Points on a hilly landscape, in no order, each with its height.
From any point a ball takes the steepest step (drop divided by distance) to one of its 2 nearest points. It stops when none of these is lower. Distance is the straight distance between rows; heights are no part of it.
j_514 height 452: [ 1.74  0.62 -0.52 -1.77  1.09  1.85 -1.23  0.28  0.25  0.94  0.41 -1.67
  0.12 -0.27 -1.61  4.95  0.67  0.46 -0.68 -1.43  3.06  1.14 -5.81]
j_428 height 320: [-1.07 -4.55  1.62 -0.33  0.92  1.08 -1.06  4.21 -1.30 -1.18 -1.29 -0.73
  2.70 -1.60  1.83 -0.43  0.29  0.11  0.46  1.01  0.87 -0.58  0.11]
j_71 height 190: [ 0.20  0.14  1.87 -0.22 -1.58 -4.12  0.49 -0.03  4.49  2.35 -0.59  6.54
  3.65  2.24 -0.72 -3.59 -3.41 -0.20 -0.74  0.03 -0.07 -0.90  1.83]
j_464 height 202: [-1.40  3.25  0.42  1.81  0.14  2.04  2.71 -2.68  1.49 -2.34 -3.61 -5.87
  0.68  3.64 -3.63  1.56 -0.40  2.11 -0.65  2.29 -1.57 -0.27  0.78]
j_447 height 272: [-0.21  2.16 -1.45 -0.01 -1.80  1.54  1.08 -1.60 -2.31  1.47  5.71  2.43
 -2.55 -2.59  0.67  1.07  1.60 -2.54 -1.31  0.16 -0.70 -0.19  1.58]
j_719 height 482: [ 0.61  1.36 -1.62 -1.33  0.05 -4.72  0.39 -5.10  2.95  1.99  1.84  6.00
 -1.54  2.94  0.62 -2.88  0.97  0.57  1.62 -1.08 -2.49  0.84  0.39]
j_21 height 330: [ 1.17 -2.36 -1.81  1.83  1.19 -2.02 -0.40 -0.60 -1.40 -0.40  1.55  1.79
 -4.27 -1.12  3.45 -3.91  4.51 -0.92  3.31 -2.54 -2.91  1.45  3.05]
j_78 height 133: [ 0.42 -1.85  1.19  1.41 -0.35 -0.88  0.05  3.12  1.28  1.60 -2.30 -0.79
  2.37 -0.14 -1.23 -3.13 -3.40 -0.16 -4.05 -3.37  0.54 -3.32  1.21]
j_383 height 583: [ 2.36 -4.28 -1.83 -0.17  0.24 -2.45 -2.78  0.86  2.35  1.77  1.91 -0.37
  3.23  0.40 -0.44 -3.47  0.90  2.00  3.26 -3.64  1.01  1.12 -4.47]
j_395 height 633: [ 0.56  3.41  2.95  1.78 -0.57 -2.09  3.48  0.02  3.48 -0.59 -4.85  0.57
  0.13  0.17 -5.72  3.65 -2.96 -1.63 -1.95  1.47  1.78 -0.14  1.67]
j_77 height 104: [-0.78  0.50  0.70  0.42 -0.74  0.24  0.93  3.20 -0.87  0.42 -2.61 -3.04
  1.63  0.30 -0.62 -1.23 -3.88 -0.64 -6.75 -1.85  0.15 -4.05  0.99]
j_639 height 157: [-1.01 -3.13 -1.16 -0.60  0.20  0.79 -2.01  3.56 -3.04  1.08  0.49 -0.43
  2.36  0.32  3.51 -5.20 -1.62  0.10 -3.47 -3.60 -1.34 -3.49  1.44]
j_771 height 225: [ 2.89 -1.41 -1.80  0.44 -0.06 -0.18 -1.64 -1.87  1.12 -0.28  0.06 -5.32
  3.14  2.29 -2.22 -1.19  0.58  3.55  3.31 -0.67 -0.76  1.80 -3.69]
j_318 height 218: [-1.14 -6.04  0.90  1.04 -0.04 -2.76 -0.66  2.74  2.46 -0.83 -0.34  1.40
  2.82 -0.84  0.95 -4.18  1.62  1.55  5.60 -0.56  0.55  1.97  0.88]
j_804 height 247: [ 1.51  3.82  0.22  0.36 -2.40  1.11  2.65  0.83 -0.76  2.81  4.88  2.55
 -2.13 -3.60 -1.84  1.31  0.91 -3.84 -3.73 -0.80  0.27 -2.59  1.64]
j_290 height 549: [ 2.43  2.95 -0.46  0.66  0.42  0.43  1.34 -0.29 -2.32  0.35 -0.51 -2.23
 -2.28 -1.53 -1.46  1.52  0.71 -2.97 -4.72 -4.95 -0.14 -1.35 -0.37]
j_310 height 520: [ 3.15  1.46 -1.70  2.63  1.46 -3.20  2.09 -3.40  0.52  1.69 -0.89  0.58
 -5.61 -0.74 -0.77 -2.17  2.39 -0.79 -1.11 -4.95 -3.52 -0.25  2.61]
j_637 height 204: [-2.62  3.16  0.90  2.37  0.80  0.95  2.60 -1.18 -0.56 -3.77 -4.71 -6.72
 -0.92  2.48 -1.52  1.35 -0.40  1.39 -2.95  2.29 -1.61 -1.64  2.74]
j_793 height 535: [-0.47  3.29  0.29  2.15 -0.28 -2.77  2.63 -2.35  2.16  0.07 -3.86 -1.57
  0.40  2.33 -3.73  0.10 -2.23  0.44 -2.46 -1.35 -0.14 -0.59  2.66]
j_592 height 94: [ 1.85 -0.71  2.36 -0.88 -0.67 -2.13  0.80 -0.15  3.11  1.89  0.53  5.85
 -1.45 -1.59 -1.05  0.75 -0.98 -1.56  1.41  0.47  2.29  0.80 -2.29]
j_446 height 493: [-1.87  3.15 -1.74 -3.07 -1.67  1.75 -1.22 -1.78 -1.98 -0.24  1.88  1.55
 -0.26  0.98  0.97  3.00 -1.38 -0.53  0.16  2.67  1.73  1.15 -1.73]
j_467 height 230: [-4.76  1.25  1.45  1.56  0.01  1.25  1.64  0.10 -2.38 -3.82 -3.70 -4.02
 -0.02  2.33  0.83  0.04 -1.43  1.31 -2.12  5.11 -2.19 -1.52  4.27]
j_221 height 253: [-0.77 -5.33  1.55 -0.73 -0.64 -1.64 -1.18  2.71  2.70 -0.03  0.54  4.79
  0.22 -1.67  2.19 -2.11  1.48 -0.13  5.47  0.80  2.46  2.19 -0.92]
j_725 height 290: [ 0.03 -2.84 -0.80 -0.73  1.51  1.05 -1.82  2.15 -1.43  0.12 -0.47 -1.98
  2.50 -0.45  1.39 -0.27  0.54  1.31 -0.52 -1.70  0.37 -0.37 -1.67]
j_751 height 163: [ 0.02  0.14  0.73  0.93 -0.78 -2.48  0.56  0.59  2.37  2.05 -1.58  2.72
  2.14  0.98 -0.81 -3.63 -3.44  0.22 -1.87 -2.22 -0.77 -1.62  2.23]
j_828 height 532: [ 3.08  4.29 -1.93  2.01  0.26 -1.74  2.97 -2.95 -1.48  0.78 -0.03 -1.39
 -5.65 -1.51 -1.88  0.10  2.12 -2.42 -3.61 -4.96 -2.40 -0.84  1.36]
j_698 height 667: [ 2.16 -3.90  0.89 -1.58  0.42  2.05 -1.88  4.56 -1.02  2.04  1.53  2.04
  1.07 -3.05  1.90  0.82  1.03 -2.11 -0.30 -1.93  2.44 -0.44 -3.41]
j_908 height 372: [-4.69  1.39 -0.78 -2.31 -0.39  3.90 -1.32  0.67 -0.70 -0.82  0.62 -0.79
  3.65  3.39  1.37 -0.22 -2.71  3.54  0.66  5.51 -0.99 -0.19 -1.12]
j_676 height 419: [-0.62  2.18 -0.28 -1.15 -2.74 -2.71  1.42 -2.68  1.62  1.72  3.22  7.88
 -0.93  0.89  2.13 -3.90 -1.13 -1.22  1.51  2.22 -2.10 -0.16  4.43]
j_685 height 100: [ 0.34  1.17 -4.98 -0.29  2.14 -0.99 -2.25 -4.98 -0.55  0.71  1.23 -2.17
 -1.03  2.83  0.16  0.42  2.55  3.07  1.71 -3.53 -0.49  2.62 -3.68]
j_102 height 624: [ 3.21 -5.03  1.73  1.52  1.43 -0.83 -1.10  3.42  2.55  1.89 -0.65  0.27
  1.79 -1.99 -1.65 -0.16  1.06 -0.46  1.25 -3.53  2.38  0.32 -3.17]
j_350 height 132: [-0.60 -1.99 -0.61  0.36  0.21  0.27 -0.19  3.35 -2.62 -0.01 -1.10 -3.77
  1.25 -0.04  3.04 -3.36 -2.44 -0.41 -6.37 -3.57 -0.92 -4.21  1.56]
j_137 height 73: [-2.71  1.21  0.39 -0.95 -1.68  1.62  0.35  3.10 -2.29  0.30 -0.98 -0.03
  2.55  0.88  0.70 -1.00 -4.30 -1.17 -4.60  0.78 -0.33 -3.21  1.79]
j_118 height 351: [-4.15 -0.53 -2.08 -3.07 -0.94  1.13 -2.80  0.43 -0.03 -0.65  1.79  1.44
  4.04  2.76  3.06 -3.00 -2.46  3.71  2.51  3.15 -0.21  0.75 -0.83]
j_772 height 27: [-0.80  2.94 -0.65 -2.41 -0.30  3.21 -0.14  0.08 -5.07 -1.68  0.81 -3.84
 -0.45 -1.26  1.20  5.73  0.74 -2.90 -2.54  0.93  1.24 -1.31 -0.60]
j_309 height 389: [ 4.50  0.61 -3.58 -1.13  1.53 -0.53 -1.61 -0.03 -0.80  3.90  4.32  2.20
 -2.70 -1.13  1.15 -2.51  2.85 -0.35 -0.47 -5.30 -2.98 -1.00 -3.95]
j_507 height 297: [-1.97 -0.12 -1.18 -1.08 -1.71  1.57 -0.57 -0.30 -3.77  0.02  2.72  1.92
 -0.04 -1.30  2.93 -0.34 -0.50 -2.15 -0.41  1.05 -0.32  0.30  2.15]
j_377 height 536: [ 4.61 -2.87  2.22  1.18  0.96  0.65 -0.42  3.06 -0.55  1.19  3.37  2.25
 -3.91 -5.69  0.93  1.66  4.28 -4.32  1.03 -1.34  0.40 -0.44 -0.88]
j_11 height 40: [-3.07  1.95  0.79  0.18 -3.33  0.32  1.64  1.35 -2.37  0.25  0.31  1.59
  0.95 -0.33  0.90 -1.94 -4.81 -3.14 -4.32  1.72 -0.64 -3.02  5.30]
j_357 height 311: [-3.00 -2.14  1.63 -0.32  0.29  1.00  0.16 -0.31  1.41 -3.51 -1.61  0.42
  0.12  0.03  0.56  1.25  0.15  2.45  4.73  6.29  1.22  3.05  1.01]
j_130 height 192: [-0.37 -2.13 -0.40  0.56  2.70 -0.16 -1.68 -0.17 -4.11 -3.48 -1.74 -4.59
 -1.24 -0.86  3.28  0.93  3.65  1.07  0.37 -2.09 -0.92  0.48  1.50]
j_577 height 221: [ 0.39 -0.50  0.83  0.32  1.04  0.34 -0.48 -0.29 -4.03 -2.27 -0.34 -2.65
 -2.33 -2.47  1.72  2.55  2.50 -1.91 -1.27 -1.65 -0.40  0.10  1.80]
j_443 height 495: [ 4.97  0.53  3.39  3.75 -0.90 -2.07  2.89  1.47  2.29  1.72 -0.11  2.66
 -5.24 -4.40 -2.48  0.39  1.05 -4.32 -2.02 -1.41 -0.57 -1.46  3.63]
j_690 height 212: [ 0.19 -3.26  0.85 -1.39  1.50  3.61 -1.62 -0.10  0.54 -2.45  0.63 -5.86
  2.28  0.58  0.23  1.28  2.96  3.00  4.46  3.40  0.27  2.12 -4.21]
j_710 height 687: [ 0.55 -1.20 -0.38 -3.38 -1.62  2.89 -2.28  2.36 -2.83  1.75  5.02  2.92
  0.92 -2.32  2.76  1.18 -0.41 -2.24 -1.23 -0.24  1.78 -0.79 -3.04]
j_325 height 451: [-0.78  5.44 -2.88 -2.40 -0.16  1.87 -1.70 -2.56  0.04  0.14  0.50 -2.16
  0.91  3.50 -1.24  3.47 -0.64  1.98 -1.01 -0.36  1.20  0.86 -4.62]
j_852 height 436: [ 1.70  2.49 -0.88  0.82 -2.17 -2.50  2.07 -2.26  1.20  3.26  3.57  5.23
 -3.04 -0.79  0.49 -2.77  1.03 -1.39  0.21  0.35 -2.99 -1.08  4.02]
j_982 height 214: [ 1.60  0.60  2.11  0.54 -1.39  0.44  1.72  1.94 -0.35  1.77  0.61  2.78
 -1.00 -2.83 -1.25  0.81 -1.09 -3.90 -2.70 -1.09  0.67 -1.48  1.01]
j_925 height 183: [-1.70 -4.55  1.66  1.97  0.35 -1.84  0.14  2.59  1.94 -1.74 -2.25 -0.70
  3.12 -0.51 -0.65 -3.72 -0.45  1.60  3.22  1.75 -0.37  1.06  2.55]
j_429 height 420: [-0.17  1.39 -4.19  0.38  1.59 -0.30 -0.92 -2.65 -2.31  0.26 -0.71 -3.73
 -0.17  2.52  0.63 -1.22  1.08  1.86 -1.87 -4.60 -1.78  0.19  0.07]
j_935 height 324: [-3.99 -1.35 -1.72 -2.45 -1.49  1.72 -1.85  1.20 -2.73 -0.80  1.91  3.22
  2.38  0.92  4.50 -2.26 -1.83  0.15  1.75  2.58 -0.21  0.09  1.58]
j_534 height 705: [ 1.32 -0.39  1.04 -3.29 -0.49  3.55 -1.60  2.34 -2.61  0.90  2.60 -0.01
  0.33 -3.21  1.12  5.47  0.37 -2.95 -1.61  0.23  3.41 -0.36 -4.27]
j_569 height 557: [ 1.24 -4.25 -0.22 -1.99  0.11  0.52 -3.82  1.59  2.03  1.04  2.39  0.25
  2.34 -0.63  0.26 -1.19  1.35  2.20  3.64 -0.85  3.97  1.33 -6.54]
j_658 height 77: [ 1.63  2.22 -0.59  1.16  1.04 -1.74  1.28 -2.13  1.34  0.61 -2.28 -0.69
 -1.51  0.37 -3.42  2.99  0.19 -0.29 -0.94 -2.82  0.99  1.46 -1.35]
j_621 height 137: [-0.72 -1.31  1.02  3.12  2.29 -1.30  0.49 -2.17  0.13 -4.28 -3.38 -4.37
 -0.96  0.95 -1.07  0.92  2.45  2.82  2.40  1.47 -1.19  2.46  2.71]
j_336 height 617: [-1.24  2.63  3.06  1.58 -1.60 -1.50  3.19  0.07  1.19 -1.28 -3.67  2.33
 -0.81 -0.41 -2.85  2.44 -3.09 -2.68 -1.05  2.93  1.16  0.32  3.84]
j_399 height 126: [-0.52  4.02 -4.48 -2.71  0.79 -0.49 -2.77 -5.79 -0.70  0.40  2.07  0.02
 -2.26  2.90  0.57  1.33  1.10  2.66  1.03 -1.75  0.13  2.44 -5.05]
j_691 height 180: [ 0.96 -1.71  3.02  0.96 -0.59 -0.50  1.22  3.25  1.49  1.25 -2.02  2.95
  1.53 -1.87 -1.57  0.87 -2.46 -2.13 -1.36 -0.37  1.87 -1.18  0.69]
j_203 height 521: [-0.45  1.22 -0.79  2.36  0.62 -3.31  1.76 -3.39  0.93 -0.96 -3.42 -0.65
 -1.64  1.28 -0.99 -1.25 -0.19  0.80 -0.54 -1.90 -1.27  1.01  3.84]
j_814 height 393: [-3.62  1.59 -0.50 -0.61  0.29  3.23  0.11  0.03 -0.92 -1.35 -1.42 -3.47
  2.73  3.22  0.20  0.13 -1.06  2.80 -0.49  3.24 -1.51 -0.85  0.47]
j_959 height 185: [-2.37 -3.99 -1.61 -0.81  0.64  0.70 -2.13  3.54 -2.07  0.61  0.59 -0.40
  4.34  1.08  3.33 -5.60 -0.76  2.07  0.47 -1.53 -1.10 -1.47  0.66]
j_531 height 47: [ 3.33  0.53  2.71 -1.23 -2.26 -0.47  1.13  1.32  2.98  4.01  4.25  7.07
 -2.26 -3.55 -0.76  0.45 -0.70 -3.53  0.13  1.69  1.33 -1.29 -1.26]
j_298 height 191: [-0.52  0.59 -2.50 -0.45  0.39  1.09 -1.48 -2.78  0.71 -0.55  0.42 -3.88
  2.02  3.23 -0.70  0.29  0.75  4.16  2.33  0.90 -0.24  1.89 -2.66]
j_255 height 338: [-2.78 -2.53  1.49 -1.12  0.32  2.78 -0.52  1.48  1.23 -1.86 -0.20 -1.63
  3.52  1.03  0.68 -0.95 -0.30  3.08  3.64  5.33  0.37  1.55 -1.19]
j_899 height 143: [-3.04 -1.99  2.64  1.57 -0.15 -0.67  1.22  2.22  1.10 -1.44 -3.40  0.42
  2.17  0.11 -0.78 -1.99 -2.82  0.67  0.04  4.03 -0.02 -0.49  3.84]
j_59 height 568: [ 1.45  3.58  1.30  0.55 -0.79  0.71  3.17  1.47 -1.14 -1.12 -1.95 -2.83
 -1.59 -2.44 -2.90  3.05 -1.51 -4.45 -6.43 -2.44  1.33 -2.38  1.20]
j_12 height 249: [-0.98  1.07  0.95  0.81  0.32  0.50  0.59  0.76 -2.81 -2.49 -2.46 -2.51
 -1.00 -0.48  0.18  1.83 -0.39 -1.11 -2.88  0.33 -0.06 -0.95  2.37]
j_39 height 281: [-2.88 -1.78  1.40 -1.71 -1.28 -0.88 -0.48 -0.84  2.35 -1.52 -0.80  4.21
 -0.63 -0.20  0.93  0.09 -0.62  1.41  5.20  5.02  3.28  2.71 -0.15]
j_337 height 76: [-1.46  1.58  2.59  1.08 -3.65  0.88  2.65  2.04 -0.19  1.19  3.26  3.83
  0.22 -2.90 -0.16 -1.22 -3.33 -4.13 -3.60  1.94  0.18 -3.49  6.06]
j_44 height 508: [ 0.96  1.83 -2.17  1.59  1.46 -3.78  1.42 -5.40  0.98  1.01 -1.16  1.04
 -3.19  1.83 -0.88 -1.08  1.56  0.93  0.90 -3.01 -2.20  1.79  1.30]
j_234 height 169: [-0.92  0.14  0.38  2.69  1.84  1.39  0.80 -2.91 -0.21 -3.47 -2.68 -8.19
  0.53  2.62 -1.82  0.55  2.01  3.30  1.36  2.01 -2.35  0.93  0.82]
j_157 height 38: [ 1.71  3.09  0.05  1.45  1.37 -2.57  2.54 -4.30  1.77 -1.20 -3.20 -0.17
 -4.63  0.01 -3.80  5.66  1.23 -0.85  0.86 -0.41  1.08  3.25 -0.78]
j_843 height 431: [ 2.26  0.40 -2.39 -1.81  1.49  1.16 -2.30  0.16 -0.91  2.80  1.88 -0.91
  0.20  0.04 -0.30  2.29  0.77  0.42 -1.77 -4.77  1.65  0.18 -6.59]
j_497 height 166: [-1.54 -2.41 -0.94 -2.75  2.05  3.67 -2.46  0.39 -2.28 -1.92  0.40 -4.63
  2.22  0.41  3.19  1.78  2.83  2.85  3.01  2.51  0.21  1.05 -2.98]
j_112 height 74: [-0.88  2.94 -0.49  1.54  0.03 -1.74  1.66 -4.78 -0.84 -2.38 -2.14  0.81
 -4.39  0.34 -1.06  3.48  1.08 -0.82  1.63  1.11 -0.38  3.44  2.28]
j_144 height 118: [-3.17 -0.72 -0.14 -3.75  0.46  4.49 -1.66  1.83 -3.55 -1.69  0.28 -3.14
  2.84  1.06  4.13  2.64  0.55  1.59  1.03  4.67 -0.09 -0.72 -1.69]
j_83 height 604: [ 2.13 -3.73  1.23  0.27 -0.20 -2.44 -1.07  1.45  4.41  2.15  0.54  2.55
  2.85 -0.40 -1.49 -2.06 -0.47  1.01  2.27 -1.68  2.77  0.13 -3.13]
j_966 height 219: [-1.39 -0.13  2.34 -0.31 -1.77 -3.19  1.80 -0.69  3.46  0.48 -1.85  6.25
  1.70  1.10 -0.55 -1.44 -3.59 -0.19  1.45  3.17  0.74  0.58  2.84]
j_995 height 434: [-2.01 -1.13 -4.18  0.15  1.62 -0.25 -1.76 -2.12 -3.20 -1.10 -0.30 -2.76
  0.20  1.97  3.45 -2.82  1.93  2.63  1.16 -3.22 -2.26  1.29  1.36]
j_33 height 388: [ 2.67  1.69 -3.72 -0.15 -0.06  1.30  0.08 -0.94 -4.46  2.08  4.27 -0.97
 -3.22 -1.94  1.88 -1.18  3.36 -1.25 -2.83 -4.62 -2.72 -1.52  0.15]
j_380 height 370: [ 3.19  1.26 -2.88  0.07  0.31 -0.06 -0.01 -1.36 -1.55  2.66  3.65  1.61
 -4.38 -2.04  0.65 -0.22  3.69 -1.43  0.00 -3.23 -2.42 -0.07 -1.32]
j_418 height 282: [ 0.42 -3.14  0.19 -0.52 -0.40 -1.86 -0.30  0.36  1.53  0.80  2.03  6.12
 -2.34 -1.55  2.80 -2.41  1.97 -1.76  5.17  0.68  0.19  1.66  0.66]
j_424 height 496: [ 2.06  1.66 -2.01 -0.58  0.82 -3.33  1.36 -4.95  2.14  1.88  1.22  4.03
 -4.24  0.73 -0.59 -0.61  1.62 -0.10  1.89 -2.28 -2.01  1.04 -1.63]
j_416 height 390: [ 1.13 -2.36  2.62 -2.10  0.31  4.30 -1.66  2.35  2.53  0.28  0.61 -2.67
  3.18 -0.51 -2.04  2.87 -0.43  2.25  1.55  3.25  3.73  0.51 -6.24]
j_647 height 534: [-0.46 -1.71  0.27 -3.16 -0.97  0.60 -3.67  0.23  1.79  0.93  1.63  3.45
  0.83 -0.11  0.61 -0.37 -0.54  2.03  2.94  1.37  4.22  1.31 -5.43]
j_783 height 92: [ 1.36 -0.98  2.22 -0.33 -2.67  0.75  0.66  3.18  1.45  3.44  5.33  6.49
 -0.90 -3.94  1.07 -1.05 -0.18 -3.85  0.77  2.39  1.18 -1.31  2.17]
j_131 height 156: [-1.99  2.37 -3.22 -1.73 -0.06  0.46 -1.89 -4.75 -0.33 -1.11  0.45 -0.18
 -1.23  3.06  0.73  1.44  0.60  3.38  3.05  1.74  0.93  3.09 -2.48]
j_347 height 468: [-0.95  2.09 -2.76 -1.63 -0.43 -2.64 -1.72 -3.70  1.14  1.61  2.36  4.11
  0.80  3.13  2.26 -3.34 -1.01  1.80  0.31 -1.56 -1.54  0.72 -1.00]
j_529 height 110: [ 2.08 -0.57  1.00  3.11  1.60 -2.42  1.16 -1.64  2.18 -0.50 -3.48 -3.35
 -0.60 -0.30 -4.19  1.62  1.30  1.15  0.11 -2.15  0.65  1.35  0.13]
j_34 height 108: [-3.96 -0.12  1.82 -0.04 -0.77  1.41  0.57  3.24 -1.22 -0.34 -2.28  0.42
  3.30  0.84  0.20 -1.19 -3.79  0.00 -1.91  4.80 -0.18 -2.07  2.74]
j_43 height 348: [ 2.65 -2.09 -0.72  1.65  2.08 -0.75 -0.30 -0.52 -1.76 -0.02  0.86  0.64
 -4.68 -2.48  1.60 -0.42  4.67 -1.81  1.62 -2.95 -1.91  1.11  0.89]
j_18 height 513: [-1.61  0.36  0.21 -3.44 -1.66  2.08 -2.16  0.30  0.42  0.19  1.30  3.07
  0.75  0.50  0.83  1.80 -2.25  0.66  1.41  3.33  3.23  1.03 -3.14]
j_842 height 144: [ 1.50 -0.64  2.98  3.55  2.78 -2.11  1.03 -0.51  0.44 -3.79 -3.89 -4.57
 -3.05 -1.05 -2.89  3.93  2.38  0.56 -0.58 -1.52  0.60  1.66  1.46]
j_449 height 356: [-0.12 -3.62  2.22 -1.85  0.69  2.32 -1.30  4.05  0.92 -0.27 -0.19 -0.37
  2.75 -1.54 -0.04  1.90 -0.54  0.70  1.36  2.44  2.69  0.26 -3.43]
j_37 height 403: [ 0.06  2.34 -4.47 -0.74  0.14  1.31 -1.15 -1.92 -5.00  0.82  2.12 -1.66
 -1.34  0.70  2.79 -1.46  1.14 -0.34 -2.59 -4.71 -2.70 -0.60  0.23]
j_824 height 409: [ 3.03 -1.73 -2.89 -0.61  2.57  0.33 -2.50  0.57 -1.33  3.21  2.51 -0.79
 -0.60 -0.47  1.40 -1.02  2.70  0.11 -1.19 -6.94 -0.73 -0.02 -4.90]
j_477 height 256: [-3.37  3.54  0.25  0.13 -1.23  1.27  1.77  0.36 -3.14 -2.43 -2.25 -2.32
 -0.50  0.66 -0.29  2.08 -2.22 -2.08 -3.19  3.36 -0.42 -1.72  4.26]
j_95 height 567: [-1.03  3.79  1.44 -0.04 -0.64  1.01  0.92  1.26  2.93  0.67 -1.50 -1.97
  4.63  3.05 -3.88  0.04 -4.39  1.65 -2.87  1.95  0.22 -2.44 -1.37]
j_536 height 456: [ 3.49  3.02 -2.56  0.69 -1.57 -2.01  1.41  0.53  1.00  4.91  5.23  3.14
 -4.20 -2.80 -1.25 -1.46  2.86 -1.80 -1.72 -0.29 -2.22 -3.41  3.02]
j_737 height 263: [ 0.98 -1.97  2.85  0.05  0.11  3.56  0.34 -1.50  2.74 -2.41 -0.02 -5.65
  2.88  1.97 -2.60  0.56  0.27  2.11  4.53  4.65 -0.64  1.79 -4.30]
j_440 height 139: [ 2.95 -2.99  3.87  0.18 -0.19 -0.72  0.44  3.99  3.40  2.82 -0.40  4.85
  0.59 -2.95 -1.52  0.86 -1.29 -2.73  0.02 -1.20  3.11 -0.67 -2.55]
j_52 height 430: [-1.25  3.15 -3.75 -1.84  0.45  1.69 -3.01 -0.36 -1.26  0.71  1.34 -2.39
  3.14  3.77  0.52  0.13 -1.43  2.72 -2.14 -2.10 -0.74 -0.81 -3.03]
j_135 height 649: [ 2.57  2.17  2.58  1.02 -0.17 -2.65  2.62  0.54  3.97  2.22 -3.22  2.17
  0.67 -0.48 -5.35  2.55 -2.38 -1.83 -3.09 -2.62  2.28 -0.62 -0.83]
j_689 height 75: [-2.42  1.23  0.08 -1.83  0.58  3.71 -0.84  0.74 -4.53 -2.69 -1.08 -4.58
  1.02  0.24  2.36  4.16  0.90  0.00 -0.94  3.35 -0.90 -1.57  0.00]
j_362 height 250: [-1.93 -0.17  2.16  0.36 -1.41 -2.05  1.67 -2.20  2.65 -1.84 -2.82  4.72
 -0.79 -0.04 -0.55  1.65 -1.55  0.39  3.51  4.92  1.34  2.86  2.86]
j_613 height 415: [-2.69  4.44 -2.85 -0.53 -0.34  1.69 -1.66 -1.10  0.27 -0.01 -0.21 -3.24
  3.74  5.22 -0.84 -0.92 -2.64  3.29 -1.95  0.27 -1.93 -1.17 -0.93]
j_237 height 473: [-1.32  7.18 -1.53 -2.90 -1.71  2.49  0.11 -2.13 -0.38 -1.17  0.63  0.43
 -0.31  2.53 -1.28  4.78 -2.28 -0.46 -1.46  2.83  2.19  0.15 -2.81]
j_271 height 602: [-1.64  1.17  4.41  2.94 -1.09 -1.31  2.94  1.08 -0.29 -3.69 -3.94 -0.81
 -2.46 -1.60 -1.96  1.78 -2.96 -3.06 -3.73  2.43  0.36 -1.32  5.58]
j_4 height 301: [-1.37 -1.35  1.28  0.19 -0.49  2.82  0.39 -2.27  2.21 -2.17  0.12 -3.98
  3.66  3.52 -1.13 -1.98 -1.08  2.91  4.93  5.59 -1.83  2.25 -2.05]
j_987 height 103: [-1.67  1.32 -1.23  1.20  1.30 -0.62  0.22 -3.70 -2.88 -3.92 -2.43 -2.46
 -2.83  1.16  0.97  2.45  2.24  0.97  1.50  1.13 -1.65  2.82  3.18]
j_311 height 477: [ 5.51  1.42  0.49  2.48 -1.22 -2.18  2.67  1.26  1.76  4.02  1.41  1.86
 -4.89 -3.62 -2.16 -1.60  1.65 -3.01 -3.07 -2.45 -1.93 -3.48  2.83]
j_688 height 425: [ 0.93  0.01  0.96 -0.78  0.95  3.25 -0.21  0.77  0.84 -0.51 -0.91 -4.27
  1.86  0.58 -2.28  4.41  0.22  1.66  0.04  1.22  1.82  0.41 -4.25]
j_152 height 516: [ 5.00 -2.42  3.20  3.03  0.99 -0.91  0.83  3.17  0.53  0.76  0.76  1.50
 -4.93 -5.33 -0.12 -0.11  3.54 -4.13 -0.14 -2.29 -0.62 -0.87  1.79]
j_654 height 259: [ 2.27 -1.73 -1.73  0.80  1.17 -0.35 -1.93 -0.23  0.08  0.89 -0.22 -4.06
  2.71  1.03 -1.63 -0.99  0.20  2.19 -0.16 -3.19  0.38  0.42 -2.79]
j_722 height 586: [-0.71  2.23  3.26  1.34 -1.52  0.23  3.35  3.20 -1.26 -2.34 -2.84 -2.19
 -0.46 -1.99 -1.77  2.02 -3.55 -4.02 -6.14  1.10  1.24 -3.39  2.80]
j_782 height 141: [ 2.63 -2.58 -0.02 -1.05 -1.07  1.72 -1.14  3.84 -0.53  3.30  6.54  4.43
 -1.36 -3.97  3.04 -2.50  2.18 -3.44  1.48  0.56  0.31 -1.69  0.46]
j_544 height 160: [ 0.57 -2.33 -1.71  1.32  3.29 -1.10 -1.33 -2.15 -1.91 -3.09 -1.28 -4.05
 -1.92 -0.24  1.40  1.71  5.01  1.79  2.95 -2.17 -0.54  3.22 -0.37]
j_432 height 453: [-1.77 -0.24 -3.27 -0.37  0.41 -1.54 -1.81 -1.35 -0.43  0.60  0.97  0.91
  2.13  2.99  2.13 -3.65 -0.42  2.57  1.55 -1.88 -1.54  0.78  0.70]
j_400 height 352: [-0.23 -2.46 -0.23  0.90 -0.53 -0.17 -0.24  1.32 -1.99 -0.17  1.70  2.86
 -1.77 -1.70  4.30 -3.99  1.46 -2.15  1.77 -0.67 -2.10 -0.18  4.57]
j_373 height 174: [-0.36  1.00  2.84  2.72  1.97 -0.53  1.79 -0.19 -0.25 -4.92 -4.81 -6.08
 -2.50 -0.20 -2.28  3.90  1.07  0.89 -1.60  1.43 -0.46 -0.33  2.43]
j_67 height 375: [-1.73 -2.36  0.75  0.53 -1.36 -1.53  0.58  2.01 -0.14 -0.38 -0.23  4.40
  0.73 -0.24  2.98 -4.96 -1.39 -1.25  1.63  0.64 -1.22 -0.31  5.18]
j_231 height 551: [-1.77  2.67  0.50  0.25 -0.82 -1.72  1.32 -1.26  3.09  0.40 -2.62 -0.01
  3.20  2.96 -3.44 -0.64 -3.80  2.04 -0.97  1.87 -0.18 -0.96  1.89]
j_354 height 398: [-2.35 -0.75 -0.45 -1.41 -1.84 -1.87 -0.32 -0.52  1.05  0.46  1.37  6.53
  1.21  1.53  3.24 -4.22 -2.21  0.04  2.79  1.96 -0.57  0.85  2.83]
j_51 height 129: [ 1.22 -1.26 -2.64  0.54  2.30 -1.06 -1.24 -2.52 -0.27 -0.24 -0.24 -1.79
 -1.60  0.38 -0.03  1.28  3.23  1.79  2.21 -2.95  0.39  2.83 -3.09]
j_202 height 582: [-1.99  1.55  2.50  0.84 -0.79  2.55  1.70  0.09  2.76  0.01 -1.12 -3.75
  5.19  3.80 -3.23 -1.98 -4.13  2.14 -0.27  4.27 -1.73 -1.46 -0.96]
j_473 height 647: [ 2.90 -5.08  2.69 -0.50  2.27  1.06 -1.95  4.48 -0.11  0.33 -0.40 -0.51
  1.02 -3.68  0.67  3.18  2.26 -1.10  0.69 -2.12  3.02  0.28 -4.30]
j_763 height 308: [-0.53 -3.18 -1.39  0.68  1.49 -1.77 -0.66 -1.45  0.18 -1.26  0.50  2.20
 -2.12 -0.10  2.38 -1.55  3.16  0.31  4.66 -1.16 -0.25  3.08  0.33]

For each start below, name the point where the ball stops.
j_688: j_685
j_477: j_157
j_4: j_772
j_908: j_531
j_383: j_531
j_290: j_380
